Each row is a point on a tangle of strands that fork, close into loops and nearly touch. The rows are in no order.
In the rows, 128 means zero.
Points whose rows are less than 89.2 apart are linked; no others are. Some points are linked to none.
vad: [134 139 134 155 141 123  88 123  93 146  99 130 137 124 149 118 145 214
 149 124 119 135  96  67 135 134 141 161 129 125 110 153]
Bim: [ 90 161 163 143 136 111 108 122 139 108 108 149 154 153 135  97 111 139
  94  97 166 137 153  73 149 126 121 131 102 149 152 120]
Sevug: [135  67 171  86 124  90 173 157 115 100 209 121 126 117 134 127  95  70
 169 189 121  90 149 179 153  79 125 158 172 118 116 118]
tudu: [ 77 160 192 111 116 113 133 149 112 133 125  74 141 155 175 174 120 151
 139 120 142  69 122  66 136 130 164 134 130 161 114 134]
Fal: [111 145 156  94 154  93 115 146 156 116 124  99 132 129 133 120  99  36
 112  98 137  99 139 175 117 147  86 137  94 142 178 102]
vabuz: [134 142  91 197 135 164  99  91 215 120 104 113 117 135  68 114 105 130
 107  72 131 126 122 102 160 129 156  87 129 140 112  68]
navig: [153 172  88 149 182 146  71 140 140 156  74 160 148 111 107  97  76 179
 103  91 113 137  96  65 172 138 145 143 116 171 103 127]
kom: [141 100 167 104 125 100 168 140 118 128 147  65  88 159 152 152 121  94
 185 163 123  55 115 165  96  86 111 131 156 145 130 134]
nubi: [114 104 152 148 144 158  76 123 123 183  95  99 150 149 206 200 167 184
 194 158 121  85 103  95  78 103 108 123 107 116 110 146]
Matov: [127 127 145 142  95 136 113 104 113  94 151 180 144 146 121  88 123 200
 108 133 134 173 149  43 189 133 129 159 109 147 129 144]
Kipi: [134 159 117 129 160  98 104 137 133 130  64 121 148 121 159 130 112 153
 128  81 124 116  88 118 108 141 145 116 116 122 121 123]
nedoz: [ 95 168 167 154 154 110  92 130 141 114  93 133 144 152 139  98 107 160
 112  90 166 118 131  69 151 125 132 127 115 155 133 119]
Simu: [174 128  77 150  57 187 156 117 174 141 143 142 149 100  48 120 150 147
  98 101  76 186 141 126 165 125 148  98 113 111 120  98]
rif: [125 155 101 135 189 120 122 114 146 179  71 116 140 139 184 142 131 180
 150 108 132 109  76 135  86 152 146 129 126  88 113 127]
Tegib: [139 120 122  85 140  95 182 146 128 115 158 117  97 135 147 154 101  70
 140 171 113  67  96 159  76 123 134 144 167 145  90 146]
Rugom: [135 108 103  71  96  70 156 136  75  99 172 149 153  67 115 153 153 129
 129 186 118 148 117 140 114 124 131 144 131 112  90 155]
subu: [120 143 149  88 138  82 122 145 152 114 134 100 141 126 139 138  90  47
 115 105 128  98 129 169 106 147  91 125  97 144 146 121]
tef: [131 157 124  97 150 100 151 133 157 137 101  90 113 147 171 158  90  89
 134 116 124  69  85 162  59 131 139 110 120 134 115 128]
zesal: [ 86 144 181 130 124  84 145 122 124 112 128  96 140 166 141 126 115 119
 136 120 166 102 162 120 134  99 103 120 116 143 158 123]
Supi: [128 114 151 109 119 121 165 136 111 135 132  73  88 159 181 175 131 106
 181 170 120  52 106 137  81 106 125 134 148 155 119 138]
sini: [148 108  81 170 120 174 138  96 115 165 122 140  93 139 114 120 169 140
 150 138 119 182 131 170 116 150 129 115 158  89 130 131]
fab: [119 115 166 129  91 120 121 104  96  92 166 161 151 137 149 107 130 205
  99 151 146 169 171  41 181 126 121 169 101 128 152 160]
Vizet: [ 92 125 166 134 136 107 125 144 148 132 126 130 140 136 101 107 106  59
  99  85 165 122 187 149 131  90  73 138 101 127 197 130]
ruted: [135 101 151 159  76 153 125  68 139  89 171 153  94 156 114 104 129 161
 119 146 143 173 180  73 182 110 113 121 107 135 157 119]
Lov: [132 106  95 221 143 171  91  71 148 155 100 108  87 158 112 121 159 165
 151 120 136 134 118 108 130 121 134  94 146 118 118  89]
netun: [159 141  88  76 151 110 126 149 108 104 151 160 140  49  96 141 147  63
 110 144  77 123  96 181  93 153 104 130 104  96 106 126]
reg: [105 165 133  69 136 121 102 175 137 125 128 105 159 108 165 172  82 104
  99  96 104  82  93 111 102 178 166 158 102 171 107 125]
doz: [101 124 153  84 123  99 181 158 113 106 163  99 104 157 161 155  94  73
 137 180 141  64 129 131 109 121 133 146 169 187 125 146]
vopek: [134 106 136 117 116 106 156 118 113 145 137  79 103 149 169 182 148 133
 178 161 109  81 104 143  73 108 110 130 138 127 120 147]
kudub: [140 111  70 167 130 169 133  96 111 158 111 152 115 146 118 111 165 159
 143 131 112 181 118 143 111 159 141 126 149  97 127 116]
daru: [ 58 145 175 105 107 107 169 142 115 143 146  99 168 162 153 172 108 117
  97 114 169  87 165  82 118 105 134 154 118 166 158 140]
nupu: [140 113  71 175  83 209 169 109 154 202 162 134 120 125 101 141 199 159
 144 148  97 187 155 187 154 146 130 107 169 100 129 107]
kuped: [123 135 152 168 163 116  98 106 126 142  70  82 104 145 171 143 149 166
 168 115 148  78 102  99 103 113 122 109 114 112 120 113]
bavo: [100 136 160  95 112 118 119 165 102 153 124  88 138 134 167 177 123 169
 137 125 110  89  84  69 121 150 187 153 137 147  89 154]
vege: [ 61 170 203 118 138 115 116 164 134 159 125  82 166 155 162 149 107 163
 122  99 162  69 121  52 153 119 163 138 112 163 114 126]
givov: [110 140 132  75 101  77 137 162 117  95 141 138 189  98 129 143 126 128
 107 126 113 136 118 116 113 157 145 153 112 147 114 146]
biko: [130  99 103  89  82 154 134 141 108  87 158 188 152  93  81  84 135  92
  74 141 139 192 174 120 172 147 120 132  83 135 149 141]
dek: [127 180 128 114 159 121  66 161 124 132  85 138 183 103 139 105  90 152
 107  81 115 129 113  75 158 160 132 151  88 156 132 127]
Pibi: [140 109 104 129  77 153 137 111 137  97 142 161 122 127  85  83 127 119
 106 126 124 195 170 107 165 133 133 115 120 137 139 128]
fuda: [143 119 179 124 146  94 159 145 143 124 135  84  90 158 137 122 103  81
 178 117 123  83 117 203 119  87 106 116 168 114 143 120]
deki: [136 134  65 183 128 193 145 102 176 194 119 127  98 133  97 135 147 125
 137 105 119 165 131 176 125 153 144  88 166 101 128  97]
tazu: [ 52 173 190 114 137 125 129 154 136 161 124  89 172 159 157 164  90 126
  92  92 182  60 136  66 137 116 154 142 118 166 139 122]
zag: [103 144 154 185 159 146 106 100 177 122 144 170 140 177  80 102  92 159
  56  97 172 135 139  29 180 116 121 151 101 173 134  94]
zub: [151 115 133  96 112  75 154 138 101  91 140 119 130 112 121 129 133 110
 146 149 110 131 125 164 114 117 115 125 150 113 119 151]
fufov: [125 151 112 177 153 158  79  97 185 115  91 127 120 140  91  92  88 116
 107  72 147 129 127  96 156 130 146 102 111 163 132  65]
dorad: [133 141 142  97 133  91 168 141 139 119 116  77 112 154 145 143 102  80
 148 120 125  75  93 169  82 113 112 112 142 138 120 126]
pime: [ 94 140 149 178 121 141 123  98 167 108 132 150 110 173  98  91 109 124
  94 101 169 150 169  85 164 110 116 110 109 146 155 112]
vugo: [122 166 135 156 208 116  78 144 155 148  47  98 128 130 155 123 106 180
 134  92 163  82  88  83 141 111 165 106 120 132 108 109]
fumi: [135 135 118 157 161 135  86 145  85 189 102 136 153 120 153 133 151 236
 157 139 106 134  87  71 138 147 137 168 131 120 102 176]
bule: [122 155 148 133 146 113 107 123 156 111  85 115 106 140 120  96 102  72
 130  79 138 133 130 166 129 131 109  92 125 132 160 112]
lamef: [103 157 166 179 176 133  89 126 156 139 130 171 140 166 104 104  96 185
  56 101 184 122 134  28 190 117 119 160 109 176 138 123]
Muf: [140 109  82 193  99 202 135  92 158 194 155 120 104 142 102 141 185 156
 151 142 104 170 145 168 138 139 130 107 155 106 139  98]
ked: [141 114 114 135  67 163 129  99 139 100 157 165 138 137  88  90 130 160
 101 120 117 189 152  76 174 134 149 120 113 134 128 117]
tuzek: [114 132 168 109 108 118 159 134 112 127 128  53 101 166 181 177 125 110
 181 157 135  49 116 106 100 107 130 121 141 168 129 127]
Zepub: [165 129  99  89 146 121 128 162 117 101 151 166 133  54  82 115 147  54
 118 144  97 137 114 200 109 135  97 116 128  94 122 134]
fabi: [164 113  73 106  82 158 147 134  95  91 129 176 129  80  73  95 161 109
 101 142 105 190 141 139 143 138 143 111 124 116 122 136]
guze: [131 100 126  72  82  71 157 127  83  91 180 136 140  81 138 164 141 127
 138 202 117 131 136 129 123 118 131 148 134 128  90 153]
vum: [ 89 137 132  54 122  96 150 165 125 105 172 135 145 112 144 164 103  60
  99 162 134  89 123 122  91 149 135 154 137 184 115 134]
Vapav: [156 158 102  97 157 114  85 142 127 104 103 115 134  80 137 120 112  85
 105  97  94 117 103 159 106 197 118 143  80 123 154  94]
Tav: [170 105  60 114  62 202 158 129 114 109 137 185 143  88  53 114 162 116
  84 127  85 192 149 132 162 147 157 112 123 123 113 121]
loson: [102 146 142 173 125 148 123 108 176 120 106 127  83 151  91  90 106  89
 126  81 148 137 162 143 164 118 114  77 144 146 156 101]
nupuv: [128 145  95 184 171 147  94  93 176 127  67 121  90 145 112 108 101 120
 132  77 147 121 103 120 125 127 152  77 135 125 126  81]
kuzu: [160 120  99 111 137 107 147 137 108 120 129 148 117 103 104 118 152  96
 132 138 113 163 122 190  98 136 129 121 152  90 120 153]
radub: [139 133 109  88 100 112 112 154  96  77 129 175 183  89 105 102 139 121
  95 122 122 171 136 101 137 162 125 148  95 143 131 140]
zef: [ 99 150 147  80 112 109 133 178 110 133 128 104 150 125 172 175 110 152
 117 120 103 103  80  88 108 164 190 146 133 159  87 148]
Pepi: [144 109  89 178 148 195 152 130 164 194 123 138  78 138 127 116 161 116
 159 131 122 171 133 226 121 149 124 107 192  91 140 114]
defa: [145 132 153 102 148  97 176 151 149 123 133  86  97 159 143 133  90  67
 163 130 117  61  99 198  87 100 120 121 156 135 116 123]
nudut: [153  96 128 107  81 129 141 103  86  77 154 167 134 117 119  98 152 158
 106 165 131 196 165  96 170 127 132 137 104 120 140 152]
zat: [ 71 149 199 108 114 153 126 164 103 150 133  65 125 156 177 174 120 157
 139 125 142  63 115  52 140 129 180 138 137 172 100 137]
Pinu: [159 132  86  85 129 118 126 147  88  86 125 182 169  71  92 124 155  97
 107 135 101 159 125 145 113 150 122 130 113 105 120 142]
rar: [100 144 148 184 141 141 109  93 171 108 140 160 131 174  94  83 111 148
  87  95 167 146 150  62 176 116 132 123 113 153 133  96]
riz: [138 127  67 174 126 204 159 119 184 198 127 134  97 130 108 130 161 130
 143 120 118 163 132 210 130 158 126  98 184 107 137 102]
furil: [142 142 141 119 147  97 131 133 153 114 102 110 117 132 126 117  99  65
 145  90 126 120 121 189 105 126 106 104 132 115 137 127]
Sanog: [ 83 129 181 123 108  90 157 116 109 114 141 131 161 148 138 135 121 146
 102 129 170 124 177  89 147  91 102 156 104 133 176 152]
bopag: [136 173 113 139 213 123  59 132 163 144  45 122 127 121 142 107  90 165
 120  74 153  88  86  93 144 120 158  98 116 138 119  91]
tem: [154  88 160 105 148  96 165 155 133 119 179 106  96 134 140 140 115  86
 176 167  99  80 102 207  98  82 123 147 182 108 104 132]
lozol: [133  87 111 194 144 181  83  81 123 174 109 130  94 149 156 137 175 150
 189 150 132 143 133 145 109 115 103  97 137 102 144 128]
zovum: [106 115 128  64  90  72 167 145  99  90 183 126 147 104 135 157 127 108
 123 182 135 120 134 123 117 125 129 152 147 149  96 156]
kepo: [117 156 124 177 159 134  93  92 171 106  76 121  97 147 111  93 102 103
 116  82 150 130 127 108 146 129 138  85 128 147 135  80]
Nat: [162 109  64 157  73 206 179 111 143 187 160 145 119 107  84 143 183 148
 120 142  96 191 152 187 156 134 139 111 167 106 132 114]
vage: [113  90 167 131 109 127 156 117 132 120 152 155 117 138  97  88 103  97
  94 118 175 155 210 145 165  79  91 142 121 114 197 150]
Goti: [159  69 147 144 132 132 117 114  94 155 149 109 111 131 162 163 161 128
 198 180 109 114 130 190  81  94  88 126 138  98 143 147]
pamum: [142 126 166 118 140  96 148 146 142 114 122 101  99 137 123 107 106  76
 156 111 124 109 123 200 118 106 106 112 166 112 140 136]
sof: [130 118 129 215 153 165  77  76 134 138  81  96  85 154 144 121 162 163
 155 130 149 112 109  94 119 104 123 100 132 126 117 105]
sogu: [139  95 156 128  79 124 133  96  91  73 166 168 134 128 141 105 139 174
 106 163 150 189 186  74 183 128 122 155  94 125 147 152]
Pufo: [137 108  92 111 114 107 124 133  59 131 133 136 169  93 152 164 183 197
 148 170 105 151 105 124  94 156 141 164 137  93 100 162]
dap: [132 103 124 193 159 162  84  83 122 155  91 112  95 162 158 132 173 154
 173 140 140 124 117 122 101 110 108 102 129 106 137 117]
nofo: [138 143 138 142 114 137 103 125 123 115 136 175 143 141 112  90 119 202
 102 124 126 167 128  29 183 137 130 154 115 158 115 139]
Gudi: [152 122  93 140 153 124 156 128 107 153 121 144 121 116 122 124 158 125
 144 141 117 160 114 191  88 155 117 125 151  81 122 144]
puzif: [170  89 118 106 104 118 146 144  96 108 150 145 102  86 102 101 151 106
 139 160 123 174 157 183 146 100 124 121 158  94 130 152]
dapa: [146  94 150 145  73 158 130  77 120  87 173 163 117 155 129 115 129 179
  98 156 145 185 182  50 196 119 116 149  96 129 151 121]
Nul: [ 96 157 175 161 156 129  97 116 140 127 136 175 142 158 119  94 108 200
  73 110 166 140 137  26 189 124 124 157 106 166 138 140]
rig: [134  88 163 134  85 129 128 100 108  89 158 124  89 137 129  97 127 131
 145 163 144 162 198 138 180  93 100 122 127 119 156 146]
Robu: [110 121 165  92 115  87 178 143 108 112 162  84 108 160 154 149 110  86
 163 162 134  68 132 146 112  99 114 140 152 165 129 128]
mup: [152  94 130 100 141  89 175 141 123 121 187 119  90 131 144 149 117  80
 161 180 112  75  97 181  76  99 128 160 180 123  94 143]
Zut: [114 135 152 156 169 131 106 117 135 165  71  67 120 149 194 173 156 174
 177 132 146  61  86 107  86 117 126 120 115 106 114 112]
bak: [140  88  83 204 111 216 102  74 144 193 157 133 116 147 133 147 186 157
 170 167 110 171 143 147 131 141 113 105 138 111 137 102]
diso: [114 142 118  57 109  84 126 169 106  91 164 154 184  79 124 159 132  97
  94 149 110 121 117 122 105 160 132 146 102 146 104 145]
Lilu: [175 101  61 118  52 196 167 130 126 127 149 173 128  80  63 125 174 128
  98 146  90 197 157 149 170 130 159 113 141 116 114 130]
dofo: [116 166 132 122 157 129  60 149 134 129 108 154 169 113 127  90  85 139
  80  81 133 133 137  69 161 158 120 155  82 165 148 105]
divar: [164 123  70  97 105 150 135 135  83  91 125 195 154  74  69 110 162 106
  92 144 104 182 131 146 127 147 135 120 117 102 113 137]
sezev: [151 114 106 137  84 147 135 113 128 109 125 143 102 123  92  88 135 119
 129 120 118 185 157 136 150 133 130 103 145 128 137 139]
siga: [ 92 138 187 158 125 105 128 101 122  99 129 119 119 167 133 107 133 142
 136 124 168 118 175  95 155 101 105 120 109 133 167 126]
mogav: [158 151  96  74 158 108 136 148 129 108 170 149 136  71 102 158 129  52
 111 150  87  98  85 193  71 153 112 146 106 113  90 131]
taz: [ 93 128 183 109 111 150 108 162  99 159 132  67 119 149 181 189 124 174
 154 138 115  64 101  41 129 132 184 145 129 158  89 152]
mesen: [135 133 147 166 145 112 116 103 119 130  82  92 100 151 153 123 147 150
 165 114 135 114 103 120 107 114 130 102 133 112 133 121]
lisan: [147 102 136 161 162 143 150 135 141 168 115 109  72 145 144 111 134 108
 179 124 120 119 112 224 106 116 112 111 177  78 145 135]
bupu: [133 170 122 101 148 108  88 163 114 124  96 136 184 104 142 130 111 156
 114  91 110 126  99  95 127 168 146 149 100 138 115 140]
neduz: [119 147 143  84 117  69 134 151 136 104 135 109 151 130 136 145 100  77
 120 124 118 102 118 145  91 142 121 127 120 156 116 136]
Logof: [ 88 141 149 146 129 123 119 113 145 106 114 149 138 153 111  95 107 107
  91  87 164 142 170  99 144 118  99 129 102 132 169 120]
fomu: [ 99 116 151 135 116 129 140 119 146 108 135 158 124 151  99  89 109  99
  89 106 168 164 195 122 153 103  96 127 105 132 187 139]
kos: [101 152 172 108 115  94 160 140 126 124 115  67 126 169 165 151 111 112
 159 133 144  64 123 117 113 119 127 115 128 157 135 130]
gego: [111 162 165 171 169 116  77 125 139 123  87 117 129 144 137  96 120 188
 119 104 160  98 119  59 171 113 142 129 121 162 110 119]
gamas: [118 164 158 137 136 130  92 142 126 140 129 178 162 145 119  90  96 198
  90 116 138 156 141  35 192 137 127 167 108 167 122 158]
todil: [156 111 128  82 139  83 154 160 126 110 183 135 119  88 108 131 117  68
 141 154 107 110 103 200 101  99 110 131 160 102  89 139]
nido: [171  82  92 116 128 136 156 122  75 139 170 168 112  76 114 130 179 132
 149 194 122 174 136 203 128 127 119 129 171  71 121 157]
Gige: [159  77 140 101  85 113 152 132 100  88 169 147 106  85 112  95 135 111
 130 169 139 178 183 167 180 100 117 127 138 113 133 149]
Tel: [155 100 104 144 152 131 153 127 102 157 155 137 105 117 134 135 166 127
 161 163 117 148 114 213  96 138 110 128 158  66 129 145]
vero: [117  91 166 118 103 125 149 115 119 105 156 142 112 137 112  91 116 117
 117 143 169 161 211 143 183  84 100 136 132 111 177 150]
boli: [134 109  96 133 130 141 112 119  58 147 135 146 176 114 161 153 189 210
 159 178 106 158 116 123 102 169 128 167 128  90 118 162]
buka: [153 102 102 151 104 151 133 108 122 134 118 129  79 118 108 105 162 131
 141 135 117 172 143 160 127 124 128 112 165 111 139 135]
duk: [ 72 140 141  60 125 111 137 174 133 121 165 124 152 120 154 178  94  53
  82 138 133  77 132 114  94 166 134 158 119 188 131 132]
kozur: [161 106 142 122 159 104 165 157 145 130 164 108 101 125 119 122 112  81
 162 142 108  83  97 225  88  97 121 134 175  88 109 134]
futog: [115 104 148 144 142 159  74 124 103 186 104 108 164 136 201 188 171 211
 174 158 105  93  96  85  90 118 119 144 108 113 102 162]
Falip: [116 156 124 156 144 142 106 107 174 121  84 118  86 144 107  93  99  82
 131  75 143 133 142 154 142 125 119  75 131 136 152 100]
sud: [121 118 143 144 149 148  73 142  85 194 110 116 166 119 172 164 171 235
 175 153 103 115  91  76 119 139 136 165 116 116 107 172]
Pizib: [159  88 104 130 155 142 155 126  86 157 170 161 117  97 120 128 185 127
 156 195 118 169 129 228 114 131 109 132 170  67 119 151]
libu: [ 71 137 157  80 116 105 177 160 122 127 159 106 134 160 159 164  87  71
 111 152 161  71 143 116 106 131 133 144 147 191 138 137]
sab: [152 101 135 113 113  85 142 121  94 126 146 100 109 130 143 139 150 122
 169 167 114 122 130 170 108 107 101 126 150 101 131 148]
Ruron: [129  88  98 196 136 204  90  81 128 183 128 134 103 158 155 137 179 152
 177 169 126 161 137 154 113 142 103  96 140 101 138 115]
mot: [138 137  66 185 150 174 123  86 175 171  86 134  96 149 105 123 129 125
 139 100 121 152 112 154 119 147 145  94 153 108 124  89]
Zil: [171  97  89 111 108 129 160 122  74 112 142 167 113  77  95 115 170 129
 128 170 118 186 148 171 134 123 135 126 149  89 115 150]
giber: [ 89 125 175 125 137  99 157 135 131 133 138 124 138 154 104 115 101  71
 108  94 168 120 194 149 133  74  77 141 120 128 194 137]
mekot: [ 91 120 128  56 106  77 163 160 116 103 190 147 152 107 137 161 106  79
 104 181 136 109 140 131 110 124 125 154 135 169 109 143]
des: [155  84 122 111  72 142 153 132 111  94 162 160 104  92  93  84 135 107
 115 170 148 199 188 158 191 108 127 127 126 119 142 149]
zoke: [114 113 151 145 158 141 106 121 123 175  94  77 125 154 205 189 168 174
 185 149 127  62  88 100  75 119 116 124 112 110 110 117]
Ruva: [122 151  84 147 195 134 116 124 131 175  63 139 158 136 170 138 128 191
 143 107 130 128  81 133  99 171 141 129 122  86 118 123]
libi: [125 142 122  95 120 111  92 159 108  89 115 158 179  95 117 106 122 116
  97 111 115 153 131 106 128 167 118 151  88 146 134 132]
gavus: [118 147 124 195 107 157 106  96 221 116 131 119 110 145  60 109 104 121
 100  79 140 140 138 116 171 120 136  78 120 144 121  65]
dolos: [ 95 140 143 184 117 155 123 100 207 113 130 115  84 159  78  95 107 111
 114  86 150 139 161 116 177 109 125  75 135 152 140  85]
Ras: [145 127  59 153 137 171 126 102 116 154  91 158 148 135 107 110 139 162
 127 109 103 171 113 119 127 157 150 134 142 111 110 114]
Sut: [163 133  68 160  81 192 136 117 156 141 129 153 160 120  49 113 136 145
 102  91  75 178 129 107 157 148 153 115 119 116 109  90]
zosen: [134 142  71 173 164 170 103  91 179 152  76 124  91 136 107 125 110 111
 124  76 135 139 108 152 118 141 148  85 142 118 130  84]
Bufib: [140 166 100 137 202 131  60 125 155 136  56 127 133 113 152 118  85 145
 125  62 132 102  82 109 131 137 151 110 108 128 136  89]
guma: [164 117 120  87 145 105 139 164 125 106 166 153 119  68  93 115 127  66
 129 143 101 133 104 213 107 116 107 122 150  93 113 141]
buno: [175 118  95 150  34 177 162 108 166 135 165 140 134 103  55 119 148 158
  96 120  82 192 154 121 186 122 145  98 118 116 125 112]
penuv: [159 101 142 142 171 124 157 144 146 157 137  98  89 139 138 122 132 103
 173 133 118 102 100 235  85 104 109 126 174  71 133 145]
Bivi: [ 87 149 182 122 112  84 154 132 118 113 123  77 145 166 157 136 122 126
 147 124 151  86 141 106 124 109 123 123 120 153 141 123]
dup: [147 149  97  87 153 104 141 151 146 111 155 133 131  96 126 162 112  66
 115 150  86  87  86 181  59 145 124 139 118 128  91 136]
gep: [127 101 159 155  73 152 132  86 122  94 162 139  84 151 118 101 127 137
 131 151 146 168 195 109 185  96 108 123 116 133 161 130]
razu: [ 55 161 177  97 122 111 156 153 130 129 131  98 164 159 165 165  97 112
 104 108 159  71 143  90 119 124 142 150 117 171 146 134]
borev: [129 135 133 159 136 113 103 103 108 126  92 122 120 136 156 117 148 183
 149 116 129 127 104  89 121 125 136 129 131 114 118 139]
zonel: [115 159 134  84 112  86 113 175 108 112 126 131 186  96 135 144 116 151
 110 108 108 129 107  92 122 163 148 158 115 151 111 151]
Rav: [127 163 133 140 174 105 101 127 135 137  61 108 133 134 164 123 119 176
 139  85 149  99  88  95 125 122 151 117 124 120 109 118]
vapok: [123 157 116 119 182 106 130 125 148 162  72  98 131 143 172 158 116 152
 142 103 126  86  72 139  71 145 149 121 116  98 114 122]
vitul: [151 168  94 114 186 125  72 130 139 139  65 125 146  98 153 124  89 126
 114  68 112 106  81 130 107 167 136 120  90 125 150  89]
Tib: [146 108  94  94 109  90 148 120  60 110 151 149 158  77 124 162 182 163
 133 183 111 156 115 140 103 134 132 145 135  88 101 162]
ref: [143 169  98 107 175 110  96 141 133 137  77 127 152 106 154 145  98 127
 116  83 106 103  79 134  81 164 144 131  96 117 139 117]
didil: [168  99  61 133  69 200 179 127 132 158 152 160 113  89  70 133 180 129
 114 141  91 188 145 178 157 126 150 110 160 114 117 122]
ludu: [ 96 131 176 152 111 105 138  97 110 101 146 135 131 157 136 108 133 152
 109 127 171 145 179  82 161  96 105 138 103 134 177 137]
pife: [140  96 128 115 112  91 135 112  93 124 131  98 114 129 157 150 157 146
 169 166 113 116 116 143  83 113 111 134 137 105 125 156]
Nogel: [121 165 155 176 202 128  71 133 144 130  60 100 119 139 141 108 117 192
 125 101 172  76 104  61 174 105 149 121 126 152  99 112]
nufu: [164 110 102 142  53 175 153  95 153 110 172 144 133 130  73 111 141 165
  96 128  98 192 150  93 183 122 151 108 110 123 124 116]
fuzoz: [144  91 102  93  79 156 152 140 119  89 167 187 130  82  76  81 137  93
  84 159 152 197 178 151 190 120 119 122 106 126 137 149]
pegi: [143 142 104  84 151 103 164 150 138 115 155 129 101 123 146 166 100  69
 117 159 105  68  81 178  50 135 131 143 141 144  84 151]
duboz: [ 71 132 186 117 102  89 171 129 105 132 155 100 159 163 145 160 116 133
 107 136 168  96 179  80 137  93 114 162 109 153 165 150]
zesub: [ 98 160 136  75 121 109 115 175 135 115 141 112 160 114 159 166  97  81
  84 121 115  85 100 120  93 177 143 159 108 179 114 123]
Falem: [139 139 102  63 117  99 132 158  91  86 147 174 175  58  98 139 150  93
 100 155 100 143 113 137 105 146 118 134 103 122 106 140]
kago: [121 118  94 197 217 158  89  91 164 172  60 115 113 164 149 118 140 177
 149 118 168 105  88 112 125 132 159 105 132 108 113  81]
ziv: [117 152 126 124 130 131  82 140 131 106 108 158 167 117 124  89 104 118
  90  88 126 163 143  83 146 160 121 148  84 150 148 116]
muma: [156  76 193 131  98 115 125 118  94 109 155  84 109 137 149 142 129 109
 199 167 122 108 173 159 153  58  89 129 131 126 162 140]
beki: [132 126 138  82 116  66 150 147 116  98 142 116 144 119 125 136 120  92
 132 137 115 121 121 159  99 131 118 134 132 135 121 137]
das: [152 111 110 170 148 172 145 134 160 182 128 121  61 130 125 102 149 115
 169 125 124 151 125 225 119 134 118 112 201  89 141 130]
vador: [132 117 103  97  96 141 112 143 115  84 139 184 172  99  84  85 130 106
  80 121 127 184 160 104 153 163 117 145  80 141 149 123]
katod: [156 136  64 158 108 178 124 105 143 134 102 162 142 121  67 104 133 139
 114  95  91 172 123 111 133 153 159 119 132 118 117  94]
lugat: [110 156 138  71 132 125 110 190 122 143 127 115 152 116 152 177  85 133
 102 108 100  95  78  94 108 174 194 156 118 164  84 152]
panov: [119 156 114 104 165 122 156 130 159 160  93  89 115 153 185 180 104 132
 139 110 118  63  74 143  54 139 163 129 119 120  95 133]
Tezu: [ 97 139 160 101 153 112 113 142 151 132 119 111 136 132 119 105  95  48
 100  83 154 112 165 164 121 124  73 134 100 136 191 109]

A tip is a point with one link. Name the tips that can be reached along the links from each point below, in the order of the rows.
rif: todil, Ruva
dap: Lov, kuzu
daru: boli, libu, giber
nedoz: nudut

A fork is a point with three links, a tip a point with one. Leave the first point through the second and follow the links. Name the first fork or tip that comes.
didil; Nat: Lov
Rav; Kipi: vugo
neduz; beki: Supi
riz; Pepi: todil
pamum; fuda: Ruva
defa; fuda: Falip
nofo; gamas: Logof
sab; zub: giber
duk; vum: boli

A piece is all that can be reached along the links. How many separate loops has the piece of each point below (a circle has one, a figure eight two, a Y none), and how many tips (points with one link)?
vum: loops 0, tips 3
kepo: loops 1, tips 2
Pizib: loops 0, tips 2
Bufib: loops 2, tips 1
mesen: loops 1, tips 0

Name the points in between on the shortest way along the links from the first point to the second, in order.
vum; Pufo: mekot zovum guze Rugom Tib
netun; riz: mogav dup pegi Tegib mup tem kozur penuv lisan das Pepi
Ruron; Pinu: bak Muf nupu Nat didil Lilu Tav fabi divar
guze; tazu: zovum mekot vum duk zesub reg lugat zef bavo taz zat tudu vege
